Points on a hilly landscape, in no order, each with its height.
A ball rolls from a point to the lowest of its 2 nearest points, and stops where none of them is lower. Distance is the straight distance between rows; heights are no part of it.
z_767 (h 1.3): [-31  18  11 -54 -10   9  -1 -18   0  16  15  -3   7 -11   5  39 -32  38
 -45 -23   7  -3  -1 -25   8   5 -10 -11   7 -33  12   7 -18 -22 -11 -25
   8   0   8  10 -17  -7 -18  -3   5 -12  27   4 -21  12 -23  24   7  56
   9  17   3]
z_900 (h 30.1): [ 18 -13  18 -11  34  32 -20  -3  32  22  17 -23   1   0   8   1 -12  37
 -14  21 -20   3   1 -22 -33  16  22 -31   1  25  -6  -4  34  15   3  10
 -22 -18  34 -35   1  -3  25 -32  26 -18  21  10   7  37 -26  12   4  -5
 -31   2 -24]
z_412 (h 7.9): [-33   9  27 -54  -1  21 -15 -12   9  24  15 -25  11 -24  -7  27 -39  51
 -34  -5 -18   2  -3 -28 -15   2 -10 -10  17 -10  25  -4   7 -28   0 -10
   5 -13  26 -11 -21  -8 -20 -33  18 -11  26  12 -22   6 -29  31   6  41
 -12   7   1]
z_615 (h 45.0): [ 21  -5   3   1   4  25  -2  31   4 -16 -25   9   8  33   0  -9  19 -10
   4   0 -11   7 -26  20   1  12  32  25  -4  17  -8   6  36  -3  15   2
   3  -3   3  11   8  -8  28 -51   5   2 -12  20  11 -21   7   3   3 -36
   7  -8   4]
z_504 (h 66.3): [ 31  -2  12  19 -21 -27  -5  14  -1 -36 -31 -25   6   7 -12 -11 -25 -14
  -2  34  11  33   3 -26  17 -22   6   5 -22  -6 -11  -3  18 -31  -3  15
 -16  43   6   7 -15   8   8   0 -20   1 -23 -23  19  -2   9 -21 -19 -45
   8  -4  10]
z_266 (h 26.6): [-37 -10   0 -22   5  -4 -11 -12  15  17   9  13  16 -31   2  -8   2   6
   3 -21   0  10 -11  46  21 -19   9  11  30  38  11   7  -2  10   7  -2
 -14  -3  22  22  19   5 -11  10 -29  -1  -8  30   5 -13 -22  -8  48  12
  17  17 -30]
z_849 (h 20.5): [ -4 -24   8  -3  20  21 -32  -6  18  29   8   9 -29 -16   2 -18  25  10
   0  -7 -20 -30 -12  33 -16  18  13 -14   3  12   9  10  -3  36 -16 -13
  13 -27  -6 -17  15  -4   9 -17  40  -9  25  30 -24   1 -18  19  20  -8
 -26  10  -6]
z_114 (h 68.6): [ -9  18 -30  -2 -22 -39  14 -58   1  -8   0  40  17 -28  21   2 -20 -29
   9 -22   7 -22  20  20   5 -29 -33  35  13   8  15  12 -26  -4  14  26
   2  11 -28   0   2   2 -47  53 -20  26   0  -3   8 -18 -13  -8 -18  17
  27 -11   8]
z_21 (h 61.8): [ 18  26  12  14  -8 -35  32  -6 -20 -48  10 -36 -32  31   5  17  37  -5
  -8  -8  47   9  10 -15   8 -11  -7 -56  -6 -16 -27  -9  -3  -2   9  26
   0  17 -16  33  -7  18  26  22 -10 -14 -30 -41  15 -11  40 -15 -28 -17
   1   8 -26]
z_641 (h 41.3): [-26  10  14   7 -14 -16 -48  32  -1   3  -9  -9  13 -21 -28  -9   3  -2
  -8  -5 -24 -15 -16  11  13   6  21  24  -1  -7  -6  28 -12 -15  -2 -33
 -11   3  13   3 -20  -7   1 -34  32   5   9  20 -18   0 -27  28  32  -6
 -15 -50  21]
z_379 (h 19.4): [-15  10 -16   8 -15   3  20 -31 -24 -25   8  40  19  -5  -4  31  -6  -9
 -19 -21   4 -15   3  -5   8  -4 -18  31   4 -28   6   8 -46 -17   3 -11
  -6   1 -24  23  -5  -9 -31  18  -8  35  -9 -24  -3 -13 -16  -2  -9  47
  14 -32   4]
z_938 (h 59.9): [-34 -24  -4  35   5 -11  14  -5 -24  -8   8  50 -17  13  26   5  22 -14
  13 -50  17  -2   6  22  11  18 -22  14  32  -2  16  -3 -42  12   8  17
  23  -7 -29  22   7  -1 -35  44  -9  27   8 -12  -3  10  30  13 -22  37
  26  -2  -3]
z_705 (h 33.3): [ -8  -1 -12  44  -6  -7  -2  11 -47 -14  -3   3  -8   9 -29   3  12  -4
   5   5   8  -1   5  -6  12   8  -3 -18 -10 -30 -27  -3 -29   5 -18 -31
  -6   3 -11  -3 -19   8   8   6   4  22  -9 -39 -13  18  16 -12  -7  12
  -9 -31 -14]
z_70 (h 46.2): [-21   1   9  12  -9  -7 -49  39 -10 -15 -24   3  15   1 -35 -10   9 -23
  11  -2 -12  -4 -18  25  16  -1  21  43  10  12 -12  27 -11 -16  17 -29
 -24  12   0  16 -27  -7  -1 -25  43  22 -11   8 -23 -45 -18  19  51   2
  10 -57  14]
z_28 (h 20.4): [  2  22  21 -13  -6 -29  24  -1  28  14   3 -17   2  27  16   1 -16   8
  -4  -9  -2  16  13 -56 -14  -1  -8  13 -19 -29   2 -14  16 -18  18  33
  -4  18 -12   6  14   3   9   2   3 -13   3 -26  15   4  26   1 -42 -27
 -15  25  18]
z_714 (h 13.0): [ -1  -1   5   5  11  14  -9   1   3  26   4  -8  -8  11   6  10  40  14
 -11 -12  -1 -15  -2   2  -3  25  16 -24  -6 -19 -19  -3 -22  28  -5  -5
  16 -14 -15 -13   9 -11  34 -11  17  -5  30   2   0  22  25  21 -21   2
 -22  19   1]
z_240 (h 28.0): [-24  -1  -4   1  21  15  16 -21   9  19  18  41   4  32  26  19 -48  32
 -20 -11   7  13   6 -39 -21  15 -22  15  -8 -18  24 -23 -24   6  -3 -18
   4  -3  -8 -26   2  -7 -48  25  10  26  15 -19   3  18  16   5  -4  32
  -1  30  10]
z_142 (h 71.6): [ -4  -3 -28  22 -12 -26  12 -10 -16 -17  -4  39   1 -10  -5 -14   5 -41
  24 -15 -10 -25   6  28  -1 -21 -25  29  -1   2  11  12 -21  -2   5  13
   9  11 -25  -2   2   6 -30  24 -10  20 -10   7   3 -14   0 -12  -2   3
  22 -29   8]
z_756 (h 58.6): [  7  16  12  24  -6 -29  26  -3 -16 -25   6  -5 -19  25  13   7  59 -19
  -6 -24  22  -8  13   0  27   9   4 -32   9 -12 -21   6  10   8   3  31
  26  10 -27  37   0   6  34   8 -15  -6 -10  -4  11   5  52  -6 -34  -2
   4  14  -9]
z_618 (h 12.8): [  4  -3  -7  -2  -1 -37   5   7   4   1   2 -32 -18 -30  10  -5  21 -22
  -4  13  18   1  23  29  16 -20   2 -50 -10  13 -14  14   0   3 -13  24
   9  12  11   0   9   1  22  49 -25 -22  14  20  15  12   9  -8  -3  -7
 -15  14  -3]
z_375 (h 39.3): [ 14  -9 -12   5  16  32  34   4 -32 -19  18  -6 -13   2  15 -17  12   6
  27  17 -14  -5   3   9  12  -7  -3 -21  12  20   4 -13  33   6 -18  30
   1  -8   7 -14   5  16 -16   6 -22  -7  -3  11  28   0   6 -28  20  10
  12  18 -17]
z_545 (h 49.9): [ -1  -3   3   0 -12  15 -10  45 -13 -26 -25  12   7  -1 -22   0  37 -36
   6 -10  12   8 -23  40  24   8  38  41  15   0 -18  14  -2 -20  20 -20
 -26  -1 -15  32 -24 -18  13 -27  12  26 -28  17 -17 -36  18   6  27   0
  17 -48  12]
z_813 (h 48.3): [ 28 -14  -1  14 -11  25  23  17   8 -27 -13   1  -1  38  18  10  46  -8
  12 -13  11  14  -9  21  10  25  32   7  -1  15  -9  17  27  23   7   5
   6 -17 -13  23   5  -8  29 -27   5  12  -7   2  10 -20  38  10 -21   3
   8   2 -20]
z_574 (h 45.6): [ 21  -8  -8  10  -8  -6  -4   3  25   0 -22   8   4 -11  -6 -29  -2 -14
  27  15 -17   0  -4  34   2  -6   8  29 -11  39  -2  -8  28   1  17   9
  -3   7  20  -3  17   4  -1   5 -12   9 -25  36  17 -22 -23  -6  27 -56
  22   2  18]
z_700 (h 40.6): [-12  -4 -11  -6  -7  25   4  26 -15 -19  -5  20  18   5 -16  -5  -8 -13
   3  -3 -17  -1 -16  -1   4 -12   8  53  12 -17  23   8  -6 -26   4 -11
 -17   2   3  13   3 -13 -19 -26   6  17 -16   1  -3 -23   7   1  12  13
  15 -30   4]
z_91 (h 21.4): [ -1   5 -10 -16   1 -15  23 -15  -3   9  18 -22 -23 -24  24   1   8  -9
   9   4  -7 -18  13  12  -7  -6 -16 -31   4 -21  -2  -1  12  -3  -9  22
  13  -1  -2  -1  -8   7  -3  50 -15  -9   4  14  12  15   3 -10  -5  17
  -4  17   8]
z_784 (h 11.9): [  6 -27   3 -13  35   9 -23   0  33  22  -1  10 -18 -22   5 -14  18  10
  16  -5 -21 -19 -11  46 -25  16  24  14   3  36   2  13  14  12  12  -9
  -6 -22  18   7  13 -18  23 -20  13 -11   1  28 -11 -11 -20  24  35 -11
 -17   3   3]
z_213 (h 28.9): [-31 -15   9 -22  12  18 -26 -28  14  19  22  21 -21  -9  -8  14  -2  19
   4 -18 -12 -23  -6  32 -17   6   1  12  16   3  11  24 -26  25   1 -31
   6 -40   3 -20   3 -10 -15 -13  34  -1  30  18 -44  -4 -27  34  34  28
 -10   0   5]
z_4 (h 67.8): [ 15  10   1  30 -10 -25 -10  17  15 -10 -29  10   9  16 -10 -18 -34 -24
  20  26   0  21   5  -6   8 -22  -9  25 -20   0 -12 -11  15  -7   6   1
 -20  21  -4 -13   6   8  -2  14 -18  10 -26   1  21 -13  10 -29 -10 -58
  19   0  22]
z_554 (h 13.6): [ 15  14   3   9  -9 -35 -36   6  11   8  -6 -14  -5 -24  -9 -26 -17 -29
  12  30  -6   0   0  -8   2 -17  -5 -20 -38  17  -6  11 -15   1  -8  -2
  -4  27  23 -20   3  11   2   6 -12 -28  -5  -4  12  -9 -21 -24  17 -54
   9  -2  21]
z_417 (h 43.4): [  8 -26 -21  -4  -2  22   3  19   1 -28  -1  22  14   1 -21 -11  -2  -9
  42  -5  -9   1 -24  19  -1 -15  18  54   8  15  21  10  -6  -2   4  -6
 -22   2  12  13   5  -4 -26 -11  16  26 -35   6 -15 -35 -18 -10  43  15
  17 -36   1]
z_201 (h 55.3): [  4  -3  -4   0   2  15  37  11 -29 -17   7 -12 -11  13  18  -4  52   0
 -10 -22   6  -3  12  30  16  13   6 -26  13 -10 -13   7  11  21   0  26
  24 -10 -13  26  -1  -4  20   6 -19  -2  -2  17  14  14  35 -14  -8  33
  10  24 -21]
z_952 (h 28.7): [-21  -1 -18  22   6   1  22 -17 -15   4  20  25  -2  26  13  22 -33  23
 -21 -18  11  13  19 -43  -4  10 -20   3 -19 -44  -9 -22 -38 -15   3 -21
   1   4 -22   0 -13  -1 -30  22   9  33   5 -45  -8  24  23  18 -22  39
  -1   5   1]
z_24 (h 12.5): [ 19  11  16  29  -1  -3 -15  20  30  10 -18  10  17  40  13   2 -11  16
 -21 -15  -1  22   6 -39 -10  17 -11  -1 -30   2  -2   2 -12   5   5  -9
  -4  18 -13 -35  18  -1  27 -27   8 -14  30 -15  18  22  27  23 -41 -56
 -29   9  -6]
z_975 (h 20.3): [  1  -2  -6 -50  12  -7 -13 -42  37  55  -3 -16   2 -19  23   3 -43  14
 -31  14  12  13   5  -7 -45  10 -28  -9   0  20  22 -29  33   0  21   4
  -2 -40  15 -39  12  -6  -6  18   7   3   4  17   1  26  -7  15 -10  -9
  -1  29  26]
z_669 (h 16.7): [ 20  14  21  11  -9 -31   6  14  18  10  -9   3   3  38  17  -6 -19   5
   3  -3 -13  31  15 -39 -24   9  -2  14 -27 -11   2  -1  13 -13  15  23
   3  17  -5 -31  13   4  16 -21  21 -14  21 -18  21   7  19  17 -54 -52
 -32   6  26]
z_773 (h 50.0): [ -2  23   9  26  11 -20   5 -12 -16 -16   5   5 -32  10  -2 -12   3 -13
  32  22  10  -6  -5 -31  -1  -4 -31 -30 -20   9   4 -25  -2  30 -14  20
  28  19 -19  -2  23  20  -9  -2 -28 -25 -12 -22   8 -16  20 -26 -21 -41
  16  17 -16]
z_836 (h 27.9): [  7 -18 -17  30  -9  -3  16   1 -35 -28  -3   8   2  22 -10  -4  41 -19
  11  -7  23  16   4  16  16   2  10   6  12 -18 -22   3  -8   4   8  -5
   1   9 -27  10 -19   1  15  13   8  31 -22 -23 -11   5  29 -10 -15  24
   5 -27 -17]
z_660 (h 4.5): [-23  36   8   0  -4 -23 -13  20  -4   5 -31  17  -3 -11 -24  -7  -4 -15
 -22  -3   8  -7   0 -14   7  -5  -5   7 -18  -6  -7   6 -46  -5  19 -41
   6  15 -16   7  -8  -1  22 -22 -17 -21  -6  -7 -16  -3  15  -2 -12 -36
  14   3   5]
z_140 (h 9.7): [-26  24  25 -65  14  26  24 -17  14  35   7 -32  -1 -14   8  35 -27  40
 -46  -9  23  -3   1 -32  -9   9 -22 -25  -8 -28   8 -22 -24 -23  -3  -2
   3   4  -7 -13 -18  11 -32   9  -6 -27  17  13 -11   0 -15   0  -2  32
  23  43   5]
z_311 (h 46.3): [ 23 -37   1   3  -1  32  -6  33  12 -32 -10   8 -10  17 -18  -7  28  -7
  33  11  -4  23 -19  31  11 -11  22  58   2  34  -4   9  27 -21   8   0
 -21  -1   8  18 -10 -11 -12  -5  30  21 -35  15  -4 -40  -5   7  32  -7
  12 -18   3]
z_111 (h 26.8): [ 13   1  -3 -24  -3  28  22   7  12  10   4   2  17  11  25 -12 -22  29
   1   3 -17   5  -4 -21 -14   6   9  23  13   0  19 -13  35 -11  12  20
   4  -4  12   8  21  -9  12 -25 -20 -10   0   5  22   3   8  -6  -9 -17
  -6  21   0]
z_562 (h 42.8): [ 25  12   3  -9  -6  21  24   8 -17 -20  11 -13   0  19  13  11  15   5
  -5  14   4 -13  -8   4  14  -4   1 -46  -7  23  -8  -4  23  15 -10  37
  -4   2  12  14  20   1  24 -12 -28 -33  -2  18  28   5   0 -18   4  -7
   5  33 -36]
z_667 (h 22.7): [ -1   4  -3  -1   4  -1  13   5  -4  -3   0  24  15  15   3 -10  12  -5
   2  -5  -4  -7  -7  -2   2  12   0  22   2 -17   2   8  -5   4  13   2
   7  -5  -7  14  24  -1  18   1 -14  -9  -4   6  11   8  21   1 -14 -18
   3  21   6]
z_876 (h 24.6): [-13   9 -14   3  -8 -12  19 -26 -21  -9 -10  32  -7  -6   0  33 -23   1
 -28 -26   9  -1  22 -36  -1 -12 -32   9 -10 -45 -10   0 -52 -29   6 -21
 -13  15 -26  22  -8   6 -29  26  -9  26 -12 -45 -19   7  -1  11 -19  39
  18 -16  -2]
z_41 (h 32.6): [  5 -27 -13  37   3  -7  17  13 -18 -30 -11  24  11  20   2 -15   9 -16
  22  -5  16  18  -7  31  25  -3  11   7  24  11  -3  -9  -6   5   1   7
  -1  16 -27  19  -1  16  -9  29 -13  25 -26 -11  10  -4  30 -23 -12  12
  18 -12 -17]
z_399 (h 35.0): [-32   5   0 -16 -13  -2 -29 -12   5   3  11   5  -3 -24 -25  15  -3   6
 -12 -22  -2 -31  -7  24   6   3  14  14   1  -4  -9  39 -19  -2   3 -37
  -2 -19   5   0 -11 -13   1  -7  24  14  17  11 -34 -14 -26  27  35  33
 -13 -29  17]
z_538 (h 21.9): [ 34  13   8  -5  -7 -19 -11   1  17   6 -12 -28 -10 -13  14 -21 -10 -17
  19  36 -13 -19   2 -23 -21  -5  -6  -4 -27  13  -2   5  19   5  -3  26
  15  16  18 -18   9   0  21  -9 -19 -34   2   1  14 -22 -28 -17  -9 -68
   1  11  38]
z_864 (h 7.6): [  8  -2  10  29  -7   6 -13  38  16   8  -8  -3  24  24  -1  19   0  26
 -28  -7  -4  28  -5 -38  -4  10   7   4 -17 -12   3   6  -7  -7  -6 -26
  -6  12  -1 -26   2   3  17 -41  20   0  30 -24   5  21  15  19 -20 -10
 -31 -14  -2]
z_752 (h 52.1): [ 14 -26  -9  20  -1  29  25  15 -10 -27  -3 -12 -14  17   8   0  66 -16
  10  -9  14   7  -7  41  20   9  22 -30  12  11 -24  20  17  24 -15  15
   5  -4  -5  27 -16  -4  21  -2  -3  14  -9   6  21  -1  32  -9   6  36
 -13  -2 -38]
z_248 (h 27.0): [-27  15   5 -12  10  -8 -18 -14   8  30  15 -16 -15 -18 -20  15  -1   6
 -12   9  15   0   5  -7  11  -1 -16 -45 -25 -13 -13  -2 -37  20 -22 -39
  16   3 -15 -27 -12   4  -4  23  13 -17  25   0 -19  27 -14  17   0   7
  -8  15  -1]
z_703 (h 64.4): [ 19  17  13  26 -19 -33  21   6 -21 -49 -20 -20  -6  18  -5  -8   2 -17
  -9  13  27  25   3 -14  24 -21   5 -11  -5 -21 -23  -6   2 -10   7  18
 -16  25 -13  31  -9  20   8  17 -19   3 -37 -39   8 -13  15 -21 -44 -20
  16  -4 -13]
z_968 (h 24.7): [-20   0 -14  -7  15  15   3 -10   3  15  22  11   7   2  10  10 -29  22
  -3  -6  -3  10   0 -11  -2   5  -7   7  -1  -3  14 -13 -10  11  -6 -19
   2 -12  -1 -13  11   5 -19  14  -3   6  12   4   4  24  -2  -9  10  32
   1  15  -1]
z_385 (h 4.7): [ 11  16   7   2  -6  11  20   0  -3  15   1 -21   9   7  -1   7  50   6
 -28 -24  -4 -16   2  -3  12  35  14   6 -12 -36 -23   8  -8   7  16  -3
  19 -17 -15  21  -8 -29  40 -23  16  -3   4  -5 -10  16  33  32 -30  22
  -9  -1  18]
z_598 (h 62.7): [-21 -17 -11   7   1 -35  14 -23 -23  -3   6  16  -8   0  30  19  12  -2
  -3 -29  20   6  18  23  23  13 -24 -11  29  -2   4  -1 -27   7  -9  35
  19 -11 -28  21  -5  10 -44  60 -32  11  23   1  14  11  12   5 -10  53
  20  21  -2]
z_995 (h 24.1): [ 11 -26   8  -8  16  26 -21  -8  34  35  -2  19   0   2  14  -3 -28  37
  -3 -13 -22  -5  18  -4 -55   9   3  20   9  14  19 -16  13  17   8 -25
  -6 -39  18 -56   6 -14 -10  -7  42  14  26   7 -18  15 -28  21  -5  -9
 -28  -2  13]
z_532 (h 9.1): [-10 -11  15 -12  21  23 -33   1  19  10   8 -18   6 -12   3  -3 -12  25
  14  16 -27  -9 -21  -6 -14  11  22   6  16  18   8   6  45 -14   0   8
 -15 -19  48  -1  -3  -9  -4 -31  27  -5   1  12 -20 -15 -41   6  44  13
 -16 -20 -16]
z_603 (h 6.3): [ 15 -26 -23  -1 -12   6  -2  -3 -12 -19  16  -8  -5 -23 -16   9  -1 -27
  16  14  -8   0   6  37  10 -14  14  -1  12  -1 -10  11  18  -9 -19  -3
 -18 -12   6  -6 -26  -5 -29  43  17  35 -18   3 -16 -10 -42  -5  42  43
   0 -62  14]
z_628 (h 20.2): [ -7 -12  -8  -8   5   8  -7  -4  10  27  13  23  -3   2   5   2 -24  28
   7   6 -19  -8   4 -11 -35  -4  -6  16   1   2  22  -2  -3  10 -10 -19
   9 -19   9 -30  -4  -6  -9 -13  17   6  20  -3 -18  10  -8   5  -2  -1
 -11   7  20]
z_112 (h 28.8): [ 38  22   9 -11 -21  -2   4   8  -1 -12  -7 -19  -9   5  -4 -10   7 -11
  22  30 -17 -12  -5 -28 -11   7  -3 -12 -21 -15  -5   1  35 -21  -9  34
  22  14   4  12  -1   2  17 -37   2 -29  -5  -5   1 -12 -20 -12 -13 -40
  -8  -6  15]
z_738 (h 14.5): [ 24 -21 -22   4 -13   2  21 -10 -16 -22   7 -25  -5 -14  -3   6  21 -19
  -2   0   8   2  17  32  17 -10  14 -21   7 -33 -29   5  26 -25 -20   1
  -4  -6  -1  21 -30 -11   1  52  -3  20 -10  -1   1   5 -11  -7  11  45
 -16 -32   7]
z_324 (h 37.8): [  4  14   9 -10  -9   6   2  10 -11   0 -17   8  20  -1  -2  -7 -22   1
  -8 -14 -23 -18  -8 -32 -25  -7 -15  51  -7 -21  29  -2 -11 -33  10  -5
   1   5  -6  -1  -5  -8  -9 -36   2   3   8  -4   1 -10  -2   4 -10   2
  -2 -17  23]
z_286 (h 24.5): [  2  14  14 -14  13 -33  30 -19  19  21  23 -20 -17  12  19  -4 -10   2
  15   0   3  -5  13 -21  -9   4 -12 -10 -11 -18  -6 -11  16  -3   3  41
  18   1 -16  -3  20   5   8  24  -4 -17   2 -10  11   9  27  -5 -20 -16
 -14  35   8]
z_980 (h 13.4): [-30   2  11 -37   9  16 -37 -24   7  21  10 -11   3 -22  -5   4 -50  26
  -1  12 -24 -14  -3 -27 -22   4 -12  -1  16  19  26  -9  20  -8  -6 -19
  -2 -16  38 -22 -19  -5 -23 -37  25  -7  24  10 -29  -1 -40   9  34  25
 -12 -14   5]
z_949 (h 53.4): [-10   4  -7  29  12 -13  13   4 -37 -21 -10  18 -25  10   2 -15  23 -20
  34  -7  17  -8   3  -5   3  -2 -27 -25  10  19   1 -20 -14  18 -13  17
  38   0 -27   5  20  23  -3  -4 -31 -15   6  -7   7  -1  40 -21 -22 -15
  12  13 -19]
z_56 (h 41.9): [ 20   8   1  35   2   2 -25  16  -4 -33  -3   3   5  32 -11   8   1 -22
  11  10  29  18 -14   7  21 -15  13 -32 -10  40  -1  -7   0  28 -24   2
  -6  20  10   8  19  10  20  -9 -12 -13 -12   2  16  -5  13 -26   4 -34
   9   6 -42]
z_690 (h 56.7): [-28  -8   5  34  10   0  18  -3 -13 -16   0  37 -25  23  16 -22  36 -19
  26 -29   8 -16   2  13  -7  19 -19   5  21  -1   8  -9 -17  29  -7  17
  40 -11 -31  12  20  13 -10  -3  -9   3   9  -5  -3   5  47  -1 -28   3
  18   5  -9]
z_118 (h 17.8): [-37 -10  13   6   0   3 -26  14  28  29   5   2  36   9   6   6 -25  31
 -32 -10   7  28 -15   3  19 -10  23  15   6  17   8  23  -8  15  17 -31
 -20  10  29  19  21  -2  14  -7  -8   0   8   9  -9  11  13  19  23  11
  -1   9 -19]
z_396 (h 19.9): [-16   3   6   8  22   8  10 -11  -8  30  23 -11 -21   5   9  11   3  25
 -14  -6   5 -11  17  -7  12  13  -2 -53 -12  -8 -17 -11 -17  28 -19  -6
  14 -10 -24 -20  -9   0  13  22   8 -11  28   7  -2  40   7  15  -4  28
  -9  37 -20]
z_404 (h 21.8): [-34   5   6  -6  -6 -12 -16   3  23  19  -2  16  37  -4   2 -10 -14  11
 -26  -8  11  26 -11  15  40 -23   7  24  25  22   5  13 -25   7  16 -20
 -28   8  16  27  16   3  -6  16 -31   3 -13  20   4  -2  10  -4  19   2
  17  21 -20]
z_387 (h 29.0): [  6  -6  -6 -18  21  -4  -4 -22   6  26  11  -6 -21 -37  15 -20   0  -2
  22  15  -9 -21   0  10 -14   3  -7 -24  -6  18  12 -10  18  10 -10   6
  20 -10  14 -25  18  -4  -2  18  -8 -17   6  24   7  11 -26  -6  10  -8
  -6  14   6]
z_16 (h 46.1): [ 22  26   1  15 -10  -8   5   6 -15 -25   1 -14  -5  26 -13   9  -6  -4
  -1  26  24   4  -4 -29  -2 -21 -22 -46 -24  21   3 -15 -14  20 -13   9
  -9  31   3 -11  18  10   6 -10 -26 -42  -7 -25  16  -7   8 -21 -20 -36
   9  20 -32]
z_360 (h 33.8): [-34   1 -13  -6  -5 -22 -27 -16  -9  16  21 -10  -1 -20 -11  19 -32  -2
 -13   5  10   8  13  -2  16 -13  -4 -28   0 -11 -21  14 -21  10 -14 -37
 -10  -1  15 -15 -25  15   5  33  14   4  16  -4 -27  18 -36  12  21  37
 -16 -17  -1]
z_395 (h 27.1): [ 19 -21  18 -15  21  15 -23  -5  34  48  -9 -11  19 -11  10  -7 -26  33
   5  17 -15  -2  21 -33 -58  23   2 -21   9  17  11 -25  26   7   2   2
 -12 -17  27 -69  -4  -2   4 -21  29 -15  29  -1 -12  29 -27  25 -10 -24
 -41   1   4]
z_275 (h 42.2): [ 13  -4  -2  23  -3   5 -14  29  14  -9 -23  25  13  20 -23 -23   1 -15
  17  10  -9   2 -16  15   9   8   9  34  -4  25   3   1  12  -3   8 -14
 -10  13   4   5  26  15   8 -38   4  -1 -14  15  14 -36   3   1  20 -45
  23  -8  15]
z_446 (h 16.0): [-13  13  19 -56  13   8   7 -26  33  50   6 -35   8 -18   4  17 -40  34
 -38   3  21  19   3 -30 -30   2 -14 -19  -7   2  22 -29   6 -10  11  11
  -4  -7  15 -29   2   6 -17  13  -1 -21  16  10   4  11  -8  16 -16   3
  -8  43  11]
z_536 (h 20.6): [  7  21  -3 -12 -11  -1  24  10 -43 -18 -12  -5  -1 -16 -20   2  21 -19
 -12   9   8 -11  -6 -21   8  -6   2   3   4 -44 -12   0  -8 -21   0   3
  15   1 -17  41 -18   0  17  -5 -15  -9 -23 -22 -23 -14   0 -15 -13  17
  10  -9   6]
z_120 (h 28.6): [ 13  27  -5   7 -25  -9  -1   3 -50 -25 -22 -11 -11 -22 -37   1  32 -29
 -24  14  31   1  -4  -5  14 -14  16 -36  -3 -31 -33  -1 -16 -11 -10  -8
  -3  27 -16  32 -27  16  41  -6  -6  -9 -35 -32 -18 -18  -1 -24 -18  -8
  11 -22 -21]
z_908 (h 3.6): [  5 -21  16  -7  28  33 -30   3  41  12   1 -17  -7 -10   0 -14   1  21
  23   7 -20  -4 -24  24 -30  15  18  37  13  40  11   7  40 -17  18   0
 -28 -13  33  10  20  -8 -10 -39  40  -4 -21  14  -9 -25 -38  13  46 -12
 -12 -16   2]
z_662 (h 33.0): [ 25 -14   1  15   9  22  -7   8  16  -3  16 -19  -5  17  14   8  -6  18
  22  30 -24   0   7 -18 -14   6   7 -24  -6   8  -7  -6  35  13 -27   2
 -14 -10  18 -37  13   7  18 -11  12  -1  16   0   9  18 -19  -8   6 -13
 -23   9 -13]
z_388 (h 34.0): [ 24   1  10  -5  -3  26 -16  27 -15  -8 -20 -10  14  -4 -13  -9  -1   2
  14   9 -35 -18 -15 -28 -20  16   5  15  -3 -13  12   0  17 -24  -9   9
  15   3   9   0  -1  -7   4 -53  19 -14   6  -4   5 -16 -20   7  -4 -20
 -27 -25  19]
z_650 (h 21.5): [ 22 -21 -21  25 -23   0  14  -6 -27 -30 -14 -15   9  -5 -22   4  32 -35
  17   0  18  10  21  41  19  -7  15  11   7 -34 -26   1  15 -21  -6   1
  -8  13 -21  26 -36   2   1  38  26  36 -29 -19 -13   2   7 -12  -3  27
  -4 -53   1]
z_191 (h 48.2): [ 15  -7 -11 -17  -4  -1   0  -7  26   3  -9 -11  27 -31  -8 -32 -16  -3
   5  21  -7   6 -15   7  11 -11   3  29   8  31   6  -9  33 -10  15  15
  -9   5  20   9  16  -4  -7   4 -31  10 -18  20  17 -14 -19 -30  34 -26
  13  16  -1]
z_893 (h 15.5): [-16   5 -13   6   2 -12  -2   4 -20   6 -10  33  11  -7 -10  -6  16  -8
  -9 -11  18  -6 -10  28  16  -8   0  12  -2   0  -7  10 -43   6  14 -26
   9   3  -5  18  -2 -11  12   0 -29   5  -9  19  -1  -3   9   1 -10  -4
  19  -3   0]
z_389 (h 65.6): [-26   4 -21 -14  -8 -41  36 -45   5   7  19   0 -12 -27  30  10 -12 -13
   0 -18  11  -6  10   7   1   0 -40   8  26   3  13  -6 -26   9   2  35
  12  -1 -17   5  -3   5 -56  57 -30  17  12   4  23   5   2  -7 -15  18
  18  24  17]
z_145 (h 25.4): [ 25  -2  -6 -48  22   9  -9 -40  27  44  -3 -20 -20 -29  13 -17 -19  12
   0  15 -20 -27   2   0 -49  14 -16  -6  -4  19  16 -23  28   3  10  22
  19 -30  25 -36  -7  -8   6  -8   9 -11  10  26 -16   1 -29   8 -11 -18
  -8  20  17]
z_289 (h 38.1): [ -7  -4 -15  14  -8   3 -16   8 -21  -6  10 -15   3   5 -19   5  -6  -5
   6  12 -13   7   8  -5  17  -6  12 -29   1 -12 -16  12 -12   8 -34 -33
 -13  -5   2 -22 -20   7  -9   6  17   2   9 -18 -13  25 -18   5  21  20
 -14 -37   0]
z_293 (h 50.6): [  7   2 -14 -23  -2  -2  17 -31  27  20   8 -10  18 -23  18 -13 -29  -8
  -3  18   5   5   3 -11 -16 -19 -14  37  18  12  43 -16  24  -9  13  18
  -3  -4  16 -13  16   3 -28  25 -34  13 -10   5  23   0 -13 -28   1 -19
  21  33  19]
z_983 (h 37.4): [  0 -29 -15  20   1   6 -11  27   5 -18 -15  19  -4   5  -4 -21  20 -10
  23  -6  13  21  -7  43  28  -4  14  -5  14  43   5   0  -1  23 -14  -5
  -5  -3  11  16   9  10   4   0 -13  -3 -13  14  17 -14  16 -19   5 -18
  13   8 -21]
z_852 (h 1.5): [ 11   9   3  16  -5 -45 -25   7   4  10   0 -11 -10 -23 -16  -7   2 -22
  -3  22  13  10   6  36  17 -26  -3 -25 -18  36  -8   7 -22  14   3   0
  -9  10   3  -4  10  -6  10  30 -31 -23   3   6  20   3   6  -9   3 -36
  -1  22   2]
z_896 (h 13.1): [  1  23   8 -25 -22   7  16   0 -16  -4   3 -20  -5 -20 -14  18  25  -1
 -34 -13  -2 -26   6   2  10   6   8   7  -8 -47  -5   1  -7 -22  13  -2
  16  -3 -16  21 -15 -21  18  -9   1 -14   1  -1 -11   7   2   8 -14  27
  -1   6  15]
z_327 (h 36.2): [ 26   6   7  -3  18  52  28  15 -27 -15  11  -8  -6  18   1   5   0  15
  19  26 -27  -8  -3 -28  -7   9   8 -17   4 -10   6  -7  40   4 -18   9
  -1 -13   0 -10  -6   9  -2 -34   2 -10   5 -11  16   0 -10 -16   9  10
   6  19 -18]
z_319 (h 12.7): [-23   8  25  15   4  -2 -33  34  21  12  -5   1  30  17 -13   2 -13  14
 -24  -8  -9  28  -6 -25   9  -7  16  -3  -8  16   9  16 -15   4   8 -31
 -24  22  18  -6   7   3  30 -38   8 -10  23  -6 -12  25  25  20   0 -10
 -27  -8 -13]
z_903 (h 13.7): [  3 -10 -25 -11 -19   4  21 -20 -19 -22  15  12  16 -10  -1  28 -28 -12
   2   3 -12  -7  11   7  -2 -14 -18  10   6 -22   5   4  -4 -16  -5   3
 -17 -11   0  -2 -12  -9 -35  22   7  32  -9 -12  -4  -4 -32 -10   8  48
  -1 -34   8]

Call two points neighbours if one is among the 2 nearest of the other. Go from one point of each pair to the other, from neighbour to neighbour, staying as low as possible. Name the highest point that can't be avoided.
z_864, z_603 => z_293
z_908, z_767 => z_980
z_603, z_385 => z_289
z_908, z_852 => z_387
z_603, z_628 => z_952
z_660, z_603 => z_327
z_852, z_864 => z_286

Where does a ball stop that starts at each point below?
z_562 => z_628
z_311 => z_852
z_504 => z_275
z_598 => z_603
z_70 => z_908
z_289 => z_603
z_56 => z_603
